Each row is a point on a landscape with many valleys, with its height.
From any point a ball rolls to the lowest of the 2 points nearest to it. It stops when none of these is lower. Distance is the straight distance between rows; heights are no part of it.
k131 h=782: [103 112  86 132 123 139 155 135 112 111  72 103 137 147 103 146 133 122
 162 127 165 141 123 117 106 111 115  87 144 109 159 147  99 150 181 141
 167 126 120 163  60 123 115 118 137 145 111  97 118 121 117 162 143 104
 142 176  85 105 138 109  94]
k615 h=593: [137  80 131  96 101 177 198 162 124  88 101 161 127 124 112 146 173  64
 117 107  92 100 145 121 161  88 138  82 123 128 147 153 154 125  86 174
 161 148 177 157  87 110 117 141 184 133 134 133  67 178 142 148 175 147
 141 115 102 119 148 131 169]
k543 h=635: [158 154 159 142 151  94  79 145 161 117 132 126 175 128 131 134  70 182
 149 134 158 164 159 114 114 134 118 167 150  65  89 108 139  89 144 116
 108 135 113 133 172 112 158 166 135  94 100 113 182 134  89 111 106 154
  82 153 124  73 111  90  88]
k367 h=508: [112 152  55 169  73 121 141  76 109  99 162 119 125 122 130 132 161 164
 116 183 171 183 157 166 136 181 102 130 103 123 108 117 118 119 189 140
  99 108  86  92 125 167 142 112 103 171 172 104 154 100 133 114  93  71
  99 137 154 156  87 118  88]
k253 h=728: [148 126 131 127 116  96 152 176 153 159  92 149 157 145 100  97 111 122
 155 111 155 164 151 129  77 135 125 131 186  95 138 124  98 165 179 119
 147 108  91 135  97 137 128 114 117 180 116 116 138  83 120 119 104 124
 100 163  89  72 119 102 113]
k266 h=860: [122 127  80 127 120 170 138  99 134 150 122  96 122 119 131  70 153 111
 174 136 191 118  77 117  73 136 154  89  97 148 182 164  28 165 115 131
 143 184 111 186 109 113 116  75 129 122 147 157 135 129  98 127 139  92
 135 159 145 117 157 140 115]
k796 h=475: [127  92  98 139 154 109 117  55 125 136 143 138  90 135 130 147 144 124
 113 160 103 157 164 141 200 143 118  86  73 178 122 106 177 136 127 123
 144  90 164  95 143 139 154 175 100 134 138 184 120 160  98 133 146 128
 114 104 103 150  66 100 105]
k474 h=883: [148  83 130 101 157 133 122 132  98 125 161 179 120 144 105 133  96 112
 115 132 117 104 148 147 184  81 115 168 145 165  99  97 158 123  91 151
 134  90 158 114 175 125 115 168 161 104 135 117 138  86 142 122 131 114
 110 116 120 116 102 150 164]
k425 h=716: [105 124 100 167 160 114 114  65 104 116 101  98 169 150 139 158 133 160
 137 166 146 164 132 128 143 120 118 119 130 127 113 115 143 101 196 130
 113 106 123 109 116 143 156 164 120 125 102 135 148 141  60 106 157 114
 154 170 125 111 121 123  69]
k719 h=681: [109  96  97  77 149 169 220 167 112  89 126 166 113 107 116 145 171  42
 165 122 132 102 107  94 175 119 119  76  94 110 174 184 125 179  32 191
 132 155 217 166 100  82 106 138 157 138 123 127  71 164 139 156 135 111
 138 115 158 119 143 119 145]
k931 h=802: [ 94 112 121 110 104  94 124 129 113 181 160 149  65 150 109 126 110 128
 107 109  92  95 123 132 155 117 137 162 120 160  88  99 117 102  69 144
 125 103 151 127 116 108 111  90 123 102 163  98 108  88 192 148 121 150
 158  78  87 169 149 156 157]
k102 h=592: [ 94 129 120 106 118 101 146 167 115 162 167 151  91 118  85  78 118  83
 134  84 100  95 105 127  85 107 140 134 133 147 146 131  73 168  47 126
 127 148 140 152 134  98  65  73 117 134 167 142  84  86 180 100 119 120
 164 102 137 132 157 119 111]
k442 h=794: [133 130 177 161 102 126 160 137 131 161 123  82 112 100 133 123 166 119
  99 106 115 120 106  98  94 184 189 134 133 157 174 129 140 148 100 130
  87 135 131  55 155  78 134 102  96 189 189 170 146 136 101 116  90 108
 150 187 107 103 135 102 137]
k969 h=478: [ 91 106  92  71 191  97  80 114 117  79 134 149 105 140 139 110 127 126
 150 122 103 114  94 121 121  93 112 112  96 166 110 140 145 166 108  91
 136 137 151 106 133 138 143 193  33 100  81 137  96 132 138 124 118 145
 110  84 168 160 110 115 126]
k516 h=799: [111 115 107 172 114 167 150  99 105 137  76 100 156 113 126 131 142 117
 147 133 164 112 100 101 105 113 145  79 121 134 164 149 104 138 173 143
 168 142 107 157  79 134 127 109 146 142 123 123 124 145 105 139 151 129
 142 166 115 124 137 134 109]
k970 h=300: [122 101 117 140 146 144 134  93  95  94  77 116 134 131 137 159 162 127
 102 140  92 125 140 154 172  85 111  93 104 118  99 134 183 119 147 126
 143 100 146 143  92 137 157 156 141 111 105 154 106 189 109 112 181 154
 137 132  84 145 107 135 117]
k841 h=749: [132 142 143 181  87 166 124 123 130 193 126 107 136 101 125 125 136 117
  78 101 145 115 118 143  92 154 165 144 135 157 152 138 101 150 154 128
 135 106 100  99 131 139 132  93 125 168 155 118 125 105 137 107  86 126
 147 154 104 127 129 150 128]
k574 h=814: [123 111 150 150 122 171 151 119 128 134  55  97 173 131 145 157 135 140
 150 147 183 115  80  95 102 123 106  85 123 117 142 142 138 118 184 144
 154 148 123 178  81 141 154 119 184 108  95 112 137 147 104 150 163 150
 165 125 125 135 171 143 119]
k746 h=636: [145 104 127  85 152 181 194 149  96  97 143 185 129 120 108 131 132  28
 135  98  95  91 140 144 182  86 132 116 185 156 161 147 142 134  88 166
 139 126 195 125 106 122  78 144 162 151 118  87  91  93 160 139 135 122
 133 141 144 107 117 137 183]
k983 h=344: [193 117 133 177 119 127  89 160 140 171  99 154 153 156 145 157  92 111
  64  62 128 109 188 189 159 111  73 147 148 178 148 137 110 119 158  63
 110 132  64 128 172 162 150 132 162 169 151 138 126 175 153 135  85 151
 108 117 126 109 136 173  90]
k664 h=632: [ 95 105 136 147 139 121 166  58 141 148 110  82 137 140 149 129 154 151
 148 171 135 139  52 109 101 129 177 120 117 163 160 122 147 130 147 103
 110 138 142 109 114 127 144 123  81 118 139 188 161 154  72 133 137 135
 151 166 140 125 145 132  86]
k732 h=820: [122 126 177 136 131 108 174 144 132 178 140 111 124 106 106 115 163 127
 139 127 131 128  94  89  86 154 196 119  93 175 174 121 130 131  82 132
 107 145 156  96 151  90 132 106 118 157 177 209 159 139  77 138 127 114
 153 160 109 107 144 128 121]
k703 h=763: [112  90 107  88 150 101 128 131 122  91 133 171  84 140 116 103 157  92
 131  97  69  90  88 145 165  71 117 114 115 158 104 133 142 174  68 132
 148 150 175 128 109 113 115 137  95  66 120 139  88 160 158 122 152 153
 142  59 147 161 161 161 180]
k469 h=481: [102 138 106  80 109  89  99 128 138 140 178 110  69 134 110 121 116 182
 143 149  78 123 160 127 117 161 155 164  73 144 102 113 141 112  77 118
  98 105 157 114 173 115 142 129  65 142 136 136 128  90 154 140 117 129
 138  74 109 181 123 130 131]
k421 h=704: [124 122  85  74 154 169 205 141  97  86 108 136 106 122 132 134 140  50
 169 119 119 105 131  93 185 129 132  47 110 115 160 166 142 173  45 173
 136 126 217 153 106 101 106 145 145 170 104 136 104 145 110 173 143 114
 128 155 107 108 100 101 162]
k347 h=594: [135 155 184 139 128 109  92 128 144  90 182 114 155  96 141 147  52 176
 125 127 129 175 141  89 104 133 112 192 137  68  73 119 115  97 117 134
 125 137 127 159 160  90 178 180 130  73  64 114 141 131  98 115 119 171
  83 130 130  92  91  69  95]
k957 h=585: [ 82 127 135 128 118  86 141  61 151 123 132  76 160 134 147 112 154 200
 162 181 140 179  70 107  92 147 158 116 122 141 152 124 131 129 161 108
  98 144 125 128 140 143 168 123  66 113 110 144 186 132  85 136 129 114
 139 188 143 136 138 135  80]
k880 h=595: [127 174  77 146  71 115 123 107 112 123 150 128 128 124 145 118 136 157
 128 164 166 165 171 167  99 172 128 177 128  79  86 125 101 113 174 130
 126  92  79 112 124 172 137  85 116 161 159  87 158  83 165 110  81  94
 104 123 148 160  97 111 124]
k722 h=678: [111  92 124 157 146 122 179  37 165 123  99  95 129 155 147 125 158 116
 167 163 105 133  85 105 123 151 162  84  99 150 171 110 179 131 103 103
 123 122 169  97 111 110 131 127  76 136 147 212 157 167  53 181 153 160
 137 155 136 122 141 105  97]
k159 h=486: [ 97 129 153 137 109 148  97 125 110 119 138 135 168 106 135 119  89 132
 119 139 156 115  89 126  94  98 132 105 148 107 109 149  87 130 140 139
 171 138  90 175 129 135 109 119 168  82  85 101 139 116 168 120 145 138
 138 112 129 140 146 168 165]
k755 h=412: [160 157 136  87 131 118  66 148 149 132 158 149 110 137 119 145  75 171
 127 132 128 134 180 143 133 149 141 226 119  85  76 106 157  87 109 125
 119 103 117  99 186 119 123 137 131 133 159 110 147 101 147 131 106 131
  97 102 138 106  93 108 132]
k167 h=304: [204 151 144 161 126 131 104 161 176 178  98 144 149 152 146 135 106 110
  79  59 120 108 186 162 127 135 115 156 158 150 143 130 109 140 151  80
 124 126  81 114 166 176 160 126 125 179 140 153 132 128 143 126  56 157
 113 124 124  67 140 154 122]
k378 h=708: [ 92 174 162  58 119  63  98 157 123  91 188 139  97 110 108 102  80 165
 175 124  91 138 119  82  75 137 139 165 140  70 105 121 140 139  85 120
 105 127 134 126 159 111  95 148 128 121 105 109 133  91 145 122 110 135
  92 105 157 127 119  99 167]
k876 h=648: [132 150 197 128 125 104 102 199 129 168 149 149 112 116  93 133 101 115
  91 115  91 102 116 132  94 141 152 165 128 125 103 123 109 144  86 128
 126 110 137 126 135 128  95 106 162 124 140 126 129  97 169 124 114 135
 166  86  95 116 148 142 165]
k464 h=727: [126 102  86 114 150 136 182 127 109  99 111 155 104 104 124  98 160  55
 166 129 105 103 143 107 176 115 137  43  73 118 163 142 143 189  38 150
 162 130 202 152 123 106 126 148 110 145 116 186 117 165 108 170 149 146
 124 117 118 137 109  91 155]
k123 h=770: [167 127 152 178  99 155 130 136 150 194 125 114 111 126 143 139 166 125
  66  84 122 124 147 117 114 171 164 154 142 161 159 115 128 143 133 122
 109 120 108  49 145 110 132 100 108 197 191 150 135 120 120 102  74 124
 137 168 118  76 125 116 120]
k331 h=318: [151 140  95 131  90  74 174 111 148 135 108 106 134 132  89  76 167 165
 158 137 124 178 151 146  91 174 158 124 154 114 157 130 143 154 162 115
 111 136 102 107 125 116 138 100  94 198 189 142 151  98  85 123  91  87
 107 192 123 106 100  96 108]
k626 h=682: [104  94 154  88 131 153 175 180 127 138 139 184 140 125  77 112 121  53
 154  87 147 113 118 104 108 101 138 101 155 137 165 154 102 145  85 169
 157 148 158 156  99  99  69 121 159 155 147 133  72 116 151 141 134 112
 130 110 155 107 159 121 125]
k765 h=299: [118 132 107 185 135 153 144  28  91 125 143 112 174 108 182 168 162 124
  93 185 163 137  82 112 164 137 127 128 112 168 130  93 152 113 179 133
 107 103  99  82 107 160 168 131 128 113 151 140 163 153 117 109 140 103
 142 167 167 177 146 135  93]
k985 h=783: [ 95 140 116 143 190 139 109 101  93  67  87  93 173 144 178 172 134 149
 139 139 156 147 162 135 143  76  64  95 140  84  57 139 155  99 153 125
 129 125 136 154  97 143 165 194 127  82  41 106 122 172  99 130 188 112
 143 142 115 137 120  81  86]
k135 h=398: [123 178 153  53 133  62 111 153 141 140 187  98  86 110 108 134 115 202
 151 159  69 118 148 122  84 173 171 182  60 106 119 117 139 101  74 115
  83 127 159 131 185 104 134 152  97 131 112 118 128 117 152 162 135 126
 134  66 146 186 130 114 151]
k368 h=281: [149 141 128 210 124 172  80 124 102 129 152 125 180  99 153 167 107 123
  74 142 164 113 139 174 176  99  69 136 144 118  95 118 147  60 176 135
 149  99  80 123 151 138 143 143 187  64 125  92 115 129 144 110 153 117
 112 124 131 191 120 162 127]
k818 h=700: [136 103 166 124 127 157 161 179 151 163  96 155 143 132  73 128 116  76
 134  93 160 125 129 108  81 106 143  99 154 140 159 147 125 139 128 154
 169 147 126 158  88 119 106 127 154 156 130 140  88 115 137 156 145 129
 128 129 118  80 146 125 114]
k749 h=136: [168 135 138 220 113 188 141 112 101 115  88  93 185 106 148 171 174 104
  82 133 132  89 135 157 192  99  90 115 125 137 135  92 151  70 192 113
 129 114 118 138 104 153 170 131 208 102 126 113 123 174 111 103 174 147
 128 153 117 174 129 157 133]
k330 h=861: [151 119 128  83 131 135 129 163 102 146 171 181 101 142  99 119  93 110
 117 115 108  92 149 138 157 104 127 192 160 141 111  98 148 129  74 151
 117  82 162 108 169 120 101 122 151 135 177  94 134  47 167 131  83 128
 112 108 136 109 112 138 177]
k275 h=615: [167 113 130  90  97 183 192 151 121  84 115 180 137 126 125 147 173  35
 106  68  60 107 170 144 196  95 122  94 157 135 140 139 152  99  92 168
 151 139 191 133  83 114  98 140 167 143 127 109  59 142 160 147 150 139
 128 152 118 115 122 127 197]
k981 h=831: [172  99 139 122 170 164 131 144 111  99  70 125 165 186 126 161 108 119
 137 120 147 103 159 128 161  95  95 112 155 141 115 115 188  75 166 119
 150 143 114 158 129 145 129 167 193 122 123 132 142 140  90 151 159 136
 137 152 104  75 147 126 119]
k110 h=353: [138 135 105 201 119 169  76 103 111 140 166 124 159  92 163 195 117 137
  92 164 193 139 155 168 179 128  76 170 112 126  95 102 126  57 161 149
 125  94  83  94 161 158 148 122 152  75 146  87 128 144 129 116 146  99
 128 112 151 171 114 162  99]
k56 h=41: [126 189 188  99 129  48 123 147 169 127 126  92 135 113 124 115 154 208
 167 153 118 165 132 120  67 182 182 152 134  80 133 128 178 132 156 119
  71 150 125 119 154 127 152 110  92 135 146 139 170 136  96 129 105  89
 103 185 122 115 120 104 142]
k134 h=753: [ 90 124  97 119 178  90 107  80  96  85 104 100 154 155 145 158 128 162
 161 158 140 163 140 131 133  93  93  86 119 109  88 136 135 136 177 119
 132 110 135 134  97 147 159 191  97 104  60 124 123 140  96 132 165 105
 130 149 108 133 112 106  75]
k449 h=674: [141 129 133 166 154 108  89 127 130 120  96 120 175 165 120 142  93 174
 144 147 161 157 134 132 124 131 117 153 159 106 118 106 147 105 191 110
 117 127 101 122 142 130 151 147 133 121 112 114 177 111  77 110 120 145
 126 171 113  75 124 126  92]
k659 h=191: [157 181 145 110 109  53 159 136 169 137  94 108 119 117 118  90 180 184
 156 138 116 153 160 143  78 190 189 153 160  97 145 150 182 136 167 107
  79 157 109 114 139 124 150  97  91 167 180 140 164 110 115 128  97  61
 103 183 136 119 102  88 144]
k868 h=781: [ 90 108  96 113 122 103 119 109 125 153 155 128  76 134 122 117 131 118
 106 114  80  88  89 141 163  84 137 130 116 163 103 112 110 142  88 132
 141 141 137 136 116 106 113 100 112  71 138 128 100 115 162 129 140 154
 157  63 111 172 140 158 170]
k336 h=748: [122  93  94  95 169 122 150 139 110  75 112 171  82 121 128  95 155  65
 154 114  80  90 107 121 173  96 118  72  82 159 136 139 141 194  58 130
 150 145 186 137 115 121 132 155  78 101 122 165 110 152 140 138 139 150
 130  88 152 159 123 128 156]
k214 h=569: [104  79 127  87 115 164 180 154 139  91  82 147 115 139 113 120 174 107
 135 126  98 105 116 118 147  74 126  70  91 120 137 150 138 157  86 160
 152 169 170 162  75 113 135 125 146 102 117 153  80 198 122 136 177 165
 145  76 126 123 156 146 156]
k75 h=551: [113 139 136 114 135 112  75 103 126  93 182 120 130 103 131 134  43 180
 117 119 126 158 139 104 115 121 107 202 127  74  72 122 134 100 104 143
 131 112 122 122 163  88 150 173 116  96  87  97 111 120 128 124 117 157
  99  94 130 121  87  97 112]
k583 h=309: [115 200 164  72 130  74 109 133 145 138 179  73 111  91 130 134 122 224
 126 170  88 154 133 132  70 187 180 181  77  73 129 122 113  94 117 110
  86 133 141 129 172 101 137 156  94 121  90 129 143 149 135 136 121 130
 110 103 141 165 121  95 126]
k673 h=528: [109 140  98  88 141 138  92 121 115 104 154 150 102 131 146  88  94 133
 138 116 115 123  53 102 128  88 109 100 152 118 100 152  68 148  93 136
 114 156 114 155 137 126  64 101 105  51  82 108 115 110 161  95 139 139
 156  84 170 146 167 157 190]
k55 h=487: [138 157 125  80 115 109  65 131 139 110 177 120  85 128 131 140  64 164
 121 131 106 122 169 117 109 130 131 224 110  69  68 114 144  80  64 151
 108 103 146 101 175 103 122 150 106 115 137  89 119 105 149 147 120 162
  98  78 116 153  96 101 118]
k471 h=730: [124 141 186 157 110 150 122 161 139 168 104 121 150 117 102 115 132 129
 128 113 148 127 113 106  63 155 172 136 144 131 154 136 103 166 146 130
 129 130 119 133 122 132 124  95 130 159 132 142 140 101 117 122  98 121
 157 156  98  97 144 146 120]
k738 h=207: [156 135 158 199 117 172 110 152 110 104  99 102 209 108 145 144 122 107
  97 135 144  86 135 175 161  83  83 107 158 125 119 121 144  56 181 129
 149 129  92 161 106 149 162 156 204  96 115 107 127 146 132 125 165 149
 114 137 121 176 146 167 142]
k633 h=257: [192 193 160 124 140 118  96 174 183 171 105 139 119 154 135 122 103 124
 106  97 111 103 180 159 114 170 147 176 149 102 123 126 124 156 135  80
 125 124 121 117 182 165 138 131 139 176 138 168 160 110 135 144  62 137
 113 116 122  72 128 132 157]
k526 h=383: [205 112 150 190 107 149 107 166 150 188 107 127 156 142 136 155 127  79
  52  65 116  88 157 200 173  94  93 126 170 181 142 123 107  81 175  88
 128 138  76 139 121 148 144 141 166 146 130 122  93 141 160 135 122 162
  94 122 112 122 124 171 125]
k171 h=416: [163  97 164 165 117 161 143 156 141 166 116 149 147 129 103 139 132  62
  79  76  89  98 151 173 160  88 115 110 162 148 145 127 117  82 163 133
 165 134  98 137  94 134 116 127 167 144 134 112  72 127 158 130 160 162
 115 132 111 120 132 151 138]
k639 h=715: [148 116 177 164 120 163 138 160 169 191  92 124 169 114  96 130 129  75
 124  85 180 119 124 108  59 148 142 111 168 140 175 157  89 148 144 139
 138 152 117 139  94 133 129 109 139 172 110 135 111 116 119 147 109 132
 135 155 101  72 148 149  96]
k705 h=516: [107 156 122 113 101  55 157  79 162 108 141  62 160 125 144 108 173 208
 182 168 133 216 103 123  86 161 163 138 138 105 138 108 141 127 170 123
  62 143 116 133 135 142 173 122  70 128 133 105 198 119  93 110  96  96
 108 192 131 143 125 123  82]
k674 h=602: [ 82  98  81 167 104 131 116  69 142 149 172  94  65 120 149 103 153 152
 116 141 118 138 134 125 160 171 154 113  70 195 151 118 124 125 117 106
 144 113 132 108 156 119 142 117  54 148 144 166 141 122 138 129 111 120
 132  92 121 188  96 139 115]
k125 h=544: [ 73 159 104  99 127 118  99 142 121 106 148 158  89 138 129  87  73 139
 144 101  91 122  54  99 112 107 119 135 165 119 123 141 100 154  71 111
 100 145 128 126 128 109  52  95 117  85 110  80  99  99 181  92 114 162
 169  81 161 138 179 149 166]
k515 h=828: [139 128 185 164 107 167 117 138 142 161  87 108 189 120 139 149 117 131
 155 124 228 130  79  77  74 152 112  86 146 137 152 153 105 156 173 140
 148 165 115 173 103 160 145  94 179 109  94 104 152 133 135 161 114 120
 165 141 126 126 191 152 114]
k83 h=621: [108 114 175 119 122 103 134 173 121 174 160 153 101 111  85 109 134 108
 122 112 101  95 114 111 102 119 179 142 109 157 131 128  93 154  67 144
 151 132 148 144 142 106  95  95 158 129 165 164 118 102 145 111 130 115
 171 111 110 123 149 150 143]
k728 h=332: [177 173 153 115 137 115  61 171 173 147 123 117  98 147 135 143 110 173
  96 130 124 118 191 154 113 185 159 209 130  87 109 116 157 104 141 104
 114 107 121  97 180 134 125 119 134 151 174 133 164 115 143 127  93 126
 110 128 121  97 106 115 145]
k960 h=808: [125 123 133 159 183 151 121 129 116  84  78  86 167 179 140 179 114 146
 150 135 143 125 166 138 145  96  68 115 145  92  91 111 178  60 172 121
 134 136 118 156  91 140 145 169 164 103  70 123 158 147  87 144 180 124
 164 155 105  96 144 102  93]
k64 h=511: [107 125 148 108 114 160 114 141 132 107 117 150 134 128 151  99 119 119
 120 116 119 105  58 116 128  82 112 103 160 112 124 167  76 118 113 137
 157 172 114 177 119 118  72 100 165  52  96  86 109 131 185 107 159 149
 162  82 168 154 162 178 200]
k24 h=438: [115 101 104  75 186  98  70 100 102  83 128 145 116 133 158 138 135 104
 106 124  88 112 116 150 158 102 101 111  85 165  92 142 157 143  93  98
 142 111 153  84 117 151 158 204  64  94  85 116  80 169 157 148 123 165
  96  76 147 183  95  97 109]
k466 h=853: [184  87 121 119 174 142 107 137 104 117 106 160 172 185 119 149  92 140
 131 137 147 112 157 132 170 100 116 134 135 156 135 107 156  86 137 112
 137 130 138 150 181 148 130 178 182 130 132 137 177 133  98 124 137 120
 113 169 117  58 111 130 121]
k568 h=878: [152  80 113 115 161 133 101 118 105 116 136 160 142 150 108 146 105 142
 111 138 122 131 157 140 175  89 108 139 126 144  94  95 169 105 138 139
 138  96 127 115 168 134 129 186 159 113 139 147 133 129  99 119 151 115
 116 130 105  98  93 127 134]
k127 h=530: [ 92  89 173  98 144 173 125 170 158  97 109 131 130 131 163 126 126 170
 136 139 163 115  68  95 127  94  98 112 129  96 114 167 107 124 130 152
 149 181 117 188 109 136  97 116 189  49  62 114 121 169 156 127 170 151
 153  68 165 151 163 156 172]
k60 h=548: [106  87 126  83 142 168 128 144 150 109  83 135  94 129 135 107 159 148
 136 134 140 102  76 126 145  75 101  96 112 108 119 169 110 168 108 141
 126 174 143 177  96 139 112 120 130  56  81 154  97 173 123 128 172 166
 150  68 163 136 160 159 161]
k726 h=755: [127 113  93  96  99  85 166 156 142 123 105 114 144 151  94 106 127 140
 190 126 159 165 139 110  75 129 123  91 156 112 166 132 109 173 159 139
 143 122 122 145  86 111 108 107 114 160 135 123 129  88 102 151 139  92
 107 181  82  95 126  94 100]
k355 h=660: [100 107 116  79 153 173 208 166 115  93 151 187 132 121 107 125 150  38
 177 113 146  96 111  97 156 113 131 104 152 139 183 168 119 174  63 188
 142 152 215 143  92  91  64 118 169 141 123 106  58 133 152 145 134  94
 148 113 191 121 155 140 134]
k436 h=197: [140 124 105 213 122 167 166  47 101 146 141  86 129  97 171 167 153 115
  72 149 147 135 101 127 197 159 115 100 104 163 162  88 151 122 177 139
 126 105  94  67  99 118 130  97 135 153 181 133 132 167  91 114 142 133
 129 153 135 158 122 136 111]
k356 h=843: [ 98 120 146 143 128 141 152 133 135 162 121  81 113 109 122  99 158 137
 163 134 156 120  69  96  65 154 183 109  90 159 192 150  63 146  82 121
 127 175 134 134 124  97 115  85 123 142 150 191 141 156  85 128 142 107
 157 158 136 108 159 141 114]
k194 h=503: [102 130  85  70 187 113  82 134 128  84 130 139  99 134 139  73 119 121
 172 119 124 132  65 112 111 104  96 103 121 149 128 161 105 170 119 106
 109 172 132 127 126 141 120 159  12  77  57 118 109 117 124 112 120 131
 114  92 179 146 132 122 148]
k679 h=837: [123 128 192 142  95 159 112 187 155 157 106 132 147 113 135 123  92 129
 145 123 198 137  91  85  63 169 122  92 151 112 150 161  70 169 149 130
 132 150 105 192 112 156 117  81 186 113  60 114 141 123 155 145 108 116
 142 134 126 118 166 153 124]
k289 h=676: [140 185 183  77 130  83 114 194 127 137 157 159  98 118 103 113  97 133
 142 126  92 101 134 112  81 150 153 178 127  79 103 123 143 147  81 124
 121 104 138 127 154 120  94 120 158 130 141 127 143  75 163 131 102 141
 133  95 136 122 129  99 172]
k573 h=196: [127 202 169  95 110  62 117 144 138 135 131  79 138  91 135 126 149 213
 150 173 106 164 116 125  50 218 180 153  94  75 147 148 113 129 153 113
  79 148 134 131 169 130 131 122  90 114  97 112 193 159 134 125 121 101
 115 162 141 157 137 100 149]
k834 h=706: [172 138  96 109 143 109 140 174 144 157  99 176 149 159 120  95  97  97
 129  94 131 151 192 148 113 124 108 143 180 110 140 123 108 148 173  83
 146 108  79 144 121 161 139 134 113 189 115 114 149 101 136 125  97 144
  86 148 127  68 126 111 115]
k682 h=566: [ 92 141 115  81 143 124 128 147 129 111 151 177  84 152 101  65 106  85
 161  74 110 101  78  97 101  96 121 122 176 142 140 136  79 164  70 132
 108 168 153 151 116  90  42  76 117 116 144 111  67 109 164  97 116 122
 180  98 178 124 194 143 121]
k613 h=403: [116 121  74 189  96 139 155  77 115 109 163 101  85 134 126 153 152 158
 100 161 153 189 152 150 177 181  91 104 109 160 149 116 124 116 184 128
  98 123  93  68 126 137 128 117 103 190 190 125 143 116  92  99 124  90
 108 142 124 130  76 111  84]
k631 h=222: [148 112 138 166 115 167 142 112 110  89  80  94 145 130 141 171 184 114
  81 125  92 115 161 161 187  95  81 120 121 116 103  97 181  81 165 117
 121 115 130 146  95 138 179 137 179 107 116 148 110 204  93 101 196 163
 140 156  78 144 113 153 137]
k566 h=292: [134 115  87 192 142 140 161  51 122 131 146  95  84 134 152 156 151 130
 101 152 114 169 130 121 213 157 110  92 102 158 164  92 149 118 172 120
 129 117 115  62 120 113 122 127 118 168 181 162 130 160  64 118 149 126
 123 130 105 141  94  93  97]
k991 h=443: [103 150 112 145  94 123  85  97 102 135 151 133 159 102 142 127  93 166
 117 155 155 157 111 116  96 121 148 138 121 103  99 124 101 130 155 128
 147 113  97 147 144 141 128 127 140  95 112  97 157 102 149 111 106 119
 141 130 128 141 137 146 138]
k182 h=875: [108 150  99 147  97 147 140 125 118 172 141 115 124 115 120  59 139  90
 146 120 154 121 103 137  54 129 148 124 125 132 168 167  23 166  93 125
 136 158 101 162 116 124  96  67 114 160 144 129 115 102 151  99 112  99
 143 164 127 120 145 126 126]
k694 h=652: [167 192  92 150 127 122  97 146 148 139 121 124 120 142 171 118 105 131
 122 138 167 150 182 183 131 179 106 202 170  62  86 120  96 120 186 108
 129  97  71 113 138 168 127  87 127 174 134  90 158 101 167 129  83 121
  93 113 155 122  89 118 128]
k916 h=455: [168 102 125 165 106 159 149 124 109 142 125 140 106 119 109 164 153  78
  72  85  81 117 162 170 212  95 113 105 132 144 123 100 141  86 159 135
 175 108 111 123  97 117 119 125 174 137 156 120  57 163 134 121 164 147
  98 128  96 140 110 131 152]
k850 h=683: [181 167 110 137 136 121 111 161 146 167 113 156 125 142 153 106  73 102
 105  98 132 136 169 174 129 138  86 164 182  70  95 140 101 127 171  85
 134  94  66 137 132 169 136 104 108 177 118 101 133 103 166 123  80 164
 100 105 147 107 116 128 131]
k303 h=378: [122 102 127 103 180 112 103  95  87  84 105 141 115 125 150 151 143 105
 101 128  80 123 146 157 182 102  98 104  87 140  77 142 174 135 111 107
 135 100 150 109 107 165 154 187 107 106  97 151  98 191 120 132 166 148
 107  99 106 157  96  96 103]
k97 h=379: [108 134 116 156 110 147 103  55 106 137 151 112 174 102 176 139 147 162
 103 175 154 132  88 111 114 120 156 127 108 148 119 112 113 120 162 122
 135 105  92 107 137 146 161 135 131  87 133 134 167 141 127 113 118 114
 152 147 151 157 152 162 121]
k865 h=738: [118 142 185  55 133 105 117 182 136  77 167 191 137 125  97 113  69 146
 188 131 128 153 119  74  97 136 111 162 186  88 120 121 161 151  83 147
 120 128 138 120 145 125  94 153 161 118  91 102 147  83 121 134 102 139
  72 127 179  88 131 119 170]
k968 h=421: [129 134  90 139 110  63 159  87 146 117 118  87 148 151  98 104 167 185
 156 157 130 200 137 138 108 154 140 127 152 109 141 113 144 134 179 126
  82 131 108 107 115 121 152 119  77 159 156  98 183 102  73 111 117  89
 106 197 122 107  99 109  76]
k748 h=833: [136 116 132  88 104 100 142 148 106 176 181 155  68 136 108 138 111 120
 121 120 112  90 172 138 154 142 138 190 119 155  91  89 141 108  58 161
 107  83 161 108 160 114 111  94 132 131 185 113 134  53 180 147  98 132
 136 100 100 147 125 144 165]
k939 h=386: [128 154 101 198 111 152 108  69 106 117 165 150 170 109 160 183 138 124
  91 181 198 144 136 133 158 131  92 136 107 149 105  88 142  88 175 141
 126 114  84  63 124 169 174 119 159 114 158 116 142 143 113 103 144  75
 142 146 165 180 151 151 102]
k924 h=562: [ 98 121 118 122  80 127 120 115 145 150 160  94  56 120 135 110 138 169
 112 160  96 138 159 136 131 200 173 163  75 172 132 130 142 111 114 125
 106 112 131  95 158 111 138 106  70 164 177 142 147 105 136 131 122 118
 135 108 114 165 110 135 111]
k297 h=550: [103  93  92 139 129 102 104  83 163 121 169 133  65 138 131 117 147 130
 137 139 112 144 159 124 171 161 124  97  64 199 131 105 150 133 114  98
 150 103 170 105 159 129 161 150  41 153 136 166 119 130 146 140 114 139
 118  73 123 185  72 111 113]

Where does a ball stop that starts at each point below?
k574 | k436
k466 | k633
k194 | k749
k543 | k633
k664 | k56
k748 | k355
k266 | k355
